A landscape with many peaks, sampled at points; each row gives a point and its height.
A climber steps from a point to the highest of its 2 nearest points, and stops where none of them is higher. Distance is the straight distance between rows; heights are no part of it.
rak: 23 23 -4 -4 9 11 -2 -3 -48 -13 -16 -2 17 -19 -16 -16 7 -18 -31 51 -60  h=32.6
Bip: 13 -17 7 46 4 -29 12 -35 -10 -61 21 24 -35 47 14 39 -89 2 -23 -20 -7  h=24.0
lodo: -60 -29 0 0 31 -44 2 -4 18 -7 21 13 -14 -6 -34 25 61 40 6 -13 -5  h=58.0
reki: -2 -17 37 -24 12 -11 28 -3 -1 6 6 20 -17 -57 -35 1 34 11 32 22 55  h=37.6
rar: 13 48 -43 10 -41 4 50 13 12 65 4 27 -6 3 -63 6 18 -21 -11 0 23  h=48.1
Depo: -50 -37 10 -14 -26 -36 7 36 -10 61 -11 -13 13 -23 -43 -4 -7 -3 -16 29 19  h=13.6
Zakod: -5 -33 12 25 4 -13 -31 -12 -7 -10 -6 -33 22 -67 11 -35 31 3 0 -4 22  h=43.9
Zavi: -20 -6 15 33 -27 20 5 -20 40 8 36 -33 -25 -14 -14 16 -20 -75 -20 23 1  h=23.8
rotu: 26 -43 20 30 -18 -23 36 -24 31 -34 44 13 35 -24 47 -24 8 -20 -2 -36 -29  h=35.3
gipi: 39 46 40 -17 -24 20 26 15 10 30 -4 -53 28 38 -30 -4 -12 -16 1 34 20  h=36.3
Vasar: 6 -17 -27 -1 26 10 -40 -27 23 -6 -2 -33 7 30 19 -32 62 22 -40 41 -29  h=51.4
Vike: -5 10 -20 8 -7 -7 -1 -6 0 11 -2 -19 62 -75 10 -39 24 27 3 26 -7  h=41.4
tuzi: -22 39 -39 -38 2 5 -57 50 -21 4 -1 16 8 -51 21 -26 62 15 5 9 -33  h=21.6
sov: 59 16 -5 21 15 62 6 -24 -26 81 -16 5 20 114 20 12 -25 61 0 2 -5  h=51.3
fik: 33 13 -38 -10 20 68 -38 -32 42 27 -7 -17 24 40 25 -44 9 33 -32 15 -47  h=47.9
marop: 9 -5 35 26 15 -33 33 47 41 -46 38 34 -16 -45 -18 23 7 -26 13 -13 2  h=43.2
mabam: -15 -45 14 -39 -6 -22 -21 -9 39 -15 18 16 -8 -81 22 -9 -7 -19 -40 -9 59  h=48.8
dov: -1 54 -27 7 -9 2 18 40 -2 77 -7 31 -43 17 -55 50 33 -21 5 14 52  h=54.1
gen: 43 27 -7 -5 3 61 -5 -40 24 51 -32 -15 16 87 -3 -22 -6 38 -24 -23 8  h=42.5
Boviv: 15 43 -33 -8 -14 -41 30 -24 -83 18 -9 -43 0 65 -2 -8 -51 32 4 -16 23  h=45.4
Kisa: -11 44 -29 -20 -2 12 21 -30 34 21 7 -2 48 -22 -19 -24 26 52 -13 18 -11  h=38.3
Fuvob: -40 40 -34 -23 -10 36 -32 23 47 32 -4 43 -39 -45 -3 15 52 -8 -8 64 37  h=18.4
Gisuf: -5 63 -19 -45 -5 30 -17 25 -43 3 -30 39 -13 -20 -32 7 18 11 -22 64 -24  h=28.5
daga: 5 -31 47 38 -18 28 -14 -30 36 12 56 -62 -10 -37 -7 -19 9 -44 12 -6 7  h=28.1
bem: -37 33 -22 1 -20 26 -5 8 42 4 20 -4 -33 -30 -17 22 26 -63 -25 40 9  h=20.5
bup: -17 -14 -14 13 53 -21 -58 17 16 -74 3 6 8 -56 10 -26 39 48 -6 23 -24  h=1.0
mus: 20 -21 25 15 61 3 -31 -18 18 -83 -26 1 1 -2 11 -9 19 31 -24 14 -22  h=2.3
pakev: 41 -47 33 46 39 -5 -29 -12 26 -53 -11 0 -37 5 1 10 10 -17 -30 -12 8  h=4.5
biru: -1 -47 0 -37 -8 -60 -54 30 12 -16 38 17 18 -103 54 -27 -9 21 -8 -16 51  h=47.2
Pakad: -16 -41 74 0 -4 -32 -35 44 -6 -16 -5 -37 -16 19 -22 17 -15 -14 -28 0 17  h=8.6
res: 15 39 -12 -6 13 -31 7 69 -46 56 -26 -9 -22 35 -41 37 -8 -19 3 13 30  h=61.1
davu: -33 4 -38 -19 35 10 -32 5 48 -27 -1 41 -36 -67 6 -6 61 12 19 39 40  h=17.0
munu: 9 -2 -31 14 -3 9 -13 -28 -9 18 13 -11 29 -33 33 -27 24 -38 -6 -59 -65  h=25.2
Feda: 40 11 -19 14 52 -12 20 40 -6 27 -35 -8 -14 10 -42 6 11 -41 17 -16 10  h=54.5
zuvol: 1 -17 6 45 -3 20 -5 -7 -22 -43 23 -3 -31 86 75 35 -110 -9 21 -20 -21  h=33.3
suliv: -29 23 -12 -32 -33 17 -29 91 -17 65 -49 22 -6 -23 -28 -30 22 4 15 2 -5  h=18.1
gimo: 4 -22 -14 -9 -16 20 18 -14 17 -9 -45 -27 39 56 19 -34 -39 2 -19 0 -21  h=51.9
leza: -39 16 -56 -8 16 1 -39 7 1 -3 4 50 -15 -72 14 -25 89 60 63 32 22  h=15.9
mem: -8 49 21 -9 -20 -2 24 23 6 -9 -10 -64 39 75 -22 -5 -35 20 22 14 12  h=41.6
Padem: 27 -59 19 11 -47 32 24 -43 9 19 53 -13 44 -14 76 -37 -16 -41 15 -18 -30  h=31.1
tiz: -7 13 -13 -29 -6 -52 15 -21 -74 -40 -15 -11 -38 25 -19 8 -55 6 0 -37 56  h=38.1
zarof: 44 15 -27 1 20 -24 44 -1 -24 -29 11 2 -1 51 5 17 -40 -40 -7 18 -20  h=42.4
Duzi: 42 23 13 15 25 9 46 -65 -41 -20 -21 -23 3 57 -18 8 21 28 38 5 15  h=24.5
bogib: -59 22 29 -44 -5 -5 -3 39 -12 -19 -17 19 -38 -16 -33 26 -46 -11 46 -51
 38  h=27.5
Palod: 14 27 -12 -46 14 5 45 -50 32 -7 -6 4 22 6 -4 4 -10 -3 -23 12 20  h=33.7
torom: -14 18 11 -6 7 -5 16 26 35 -47 -48 -34 53 52 5 -16 -16 8 7 -5 -13  h=46.7
dep: -20 -25 43 -10 3 -29 -1 55 18 -27 25 51 -34 -61 -10 -8 32 9 42 -14 26  h=40.5
misib: 14 -23 46 15 -14 -19 -26 -18 19 -30 24 53 -76 -51 -35 46 -27 31 -36 -78
 2  h=12.2
Tigar: -23 -11 -39 24 29 -20 -7 -2 27 3 3 -6 -10 21 -20 6 79 13 -20 30 -18  h=54.3
kuvim: 24 3 32 5 -34 29 15 -3 20 39 24 -69 27 1 -19 -39 18 -31 12 4 -2  h=31.9
Detog: -59 -15 13 -29 -28 -2 -18 81 -7 49 -33 34 -7 -60 -6 -35 -12 -7 54 9 2  h=16.5
bag: 16 -17 19 24 -1 -22 39 -5 46 -36 63 11 -12 0 -9 2 10 -36 16 -54 -28  h=39.2
Neze: 23 -2 3 -14 -1 27 31 -17 -10 67 -13 1 51 98 44 17 -40 22 7 -6 -45  h=61.9
muzal: 15 28 -2 -51 21 14 22 -20 30 40 -16 13 -9 -28 -29 10 33 5 -4 7 68  h=33.9
Pivok: -15 41 -25 -8 -13 9 -33 37 -9 66 -30 14 22 -45 2 -1 42 -16 -34 -25 -19  h=20.1
Zep: -38 -39 39 36 32 -36 -7 -4 16 -31 0 13 -30 -13 -45 26 12 42 11 -61 11  h=52.7
vufuf: -10 25 -49 -20 33 -17 -73 0 -19 -18 32 -8 22 -47 48 -13 71 16 -1 -19 -45  h=22.4
dadu: -18 11 36 -33 -3 -19 -7 3 -37 -49 -9 -14 -28 -2 -27 14 -81 0 1 -67 26  h=32.4
biz: 35 5 48 51 16 16 24 -49 -25 -61 23 -29 -33 58 -12 24 -5 4 56 -16 20  h=16.7
Noka: 38 28 -40 21 -30 10 57 -23 11 51 6 27 27 27 -12 7 13 -31 -31 18 -21  h=41.9
nokod: 7 -59 -7 14 -23 -49 -69 14 -15 -1 35 -32 34 -86 36 -33 -13 0 -16 -29 29  h=46.0
gav: 7 22 -34 4 -9 -21 35 -18 -51 60 -6 -26 32 96 31 18 -77 31 4 -22 -18  h=53.0
Zusun: 1 17 6 2 41 -43 38 13 17 -40 27 17 3 10 -12 46 -31 -19 -3 24 -12  h=48.0
fozof: -46 -14 13 -12 -10 -14 -18 28 0 28 -31 -54 -18 38 -43 18 -28 -4 -16 1 37  h=10.9
Kilu: -64 60 10 -36 -37 20 5 29 -21 -7 -44 55 -34 -6 -10 31 22 -5 43 37 32  h=19.7
Mabu: -9 -70 -8 10 -24 43 12 -12 -21 -43 -1 5 -11 101 65 17 -88 30 21 9 0  h=43.6
dosi: 31 7 5 7 5 55 21 -17 27 12 31 -12 39 28 40 -13 -4 -20 18 43 -77  h=33.0
zumo: -62 -26 -15 -13 -37 -26 -27 52 1 66 9 4 7 -82 2 -13 2 -17 10 8 5  h=15.2
kof: 18 -16 16 25 -18 -44 -1 -32 -11 -66 27 46 -61 -9 -34 42 -74 29 -45 -25 7  h=17.4
Zol: -13 -39 42 32 -11 -28 24 -22 -15 -45 -26 -6 10 -9 -36 -7 -12 24 1 -38 23  h=45.1
lagi: 47 -25 9 26 6 -16 19 5 -27 -53 5 17 8 -10 10 -18 -14 -41 -24 31 -56  h=36.6
budek: 46 17 -13 22 -16 24 17 8 31 50 4 -10 62 11 34 -24 16 -17 -29 42 -46  h=37.0
dul: 44 -15 -28 9 29 69 7 -8 10 -2 31 -6 -12 58 25 -15 -40 -29 27 18 -82  h=31.0
zosi: -12 -20 11 5 16 -18 35 -60 -40 -5 -53 2 28 -17 -26 8 8 31 -7 -11 22  h=37.8
zod: 2 42 21 -5 9 6 26 -44 -43 2 -64 -5 16 10 -27 22 54 21 4 -21 27  h=31.7
revef: 63 16 -49 25 19 25 32 1 -31 9 12 2 -12 97 26 10 -25 -32 19 28 -51  h=36.5
saz: 22 -31 94 29 4 -27 -45 39 38 -41 12 0 -23 1 6 28 0 12 -44 -22 -12  h=6.8
dav: 1 -71 -12 -26 -21 61 22 -25 13 -8 -9 11 32 63 72 -18 -58 12 1 23 -20  h=55.0
fiv: -40 33 23 -40 0 18 -17 5 -53 -43 -26 37 -49 -16 -16 32 26 -3 10 32 2  h=23.9
Vub: 8 20 -56 18 -5 -1 -68 -47 -40 15 25 -30 50 -40 67 -14 49 -6 3 -51 -34  h=23.5
vabo: -54 -41 14 -11 12 -7 -19 3 59 18 6 -10 -25 -54 -21 9 -18 -13 -14 -10 49  h=51.7
dagu: -37 40 1 -32 -15 -8 10 24 -67 9 -34 35 -62 -11 -21 25 -36 -6 66 -4 59  h=22.3
Bokug: 11 -67 -36 10 -31 29 -3 -41 3 12 15 -4 32 9 84 -46 26 -18 8 -42 -38  h=27.8

For each start below, name the point where the climber stops.
mus: marop
Palod: vabo
Kilu: Zusun
dagu: Neze
dosi: res
Duzi: lodo
bem: dav
leza: marop
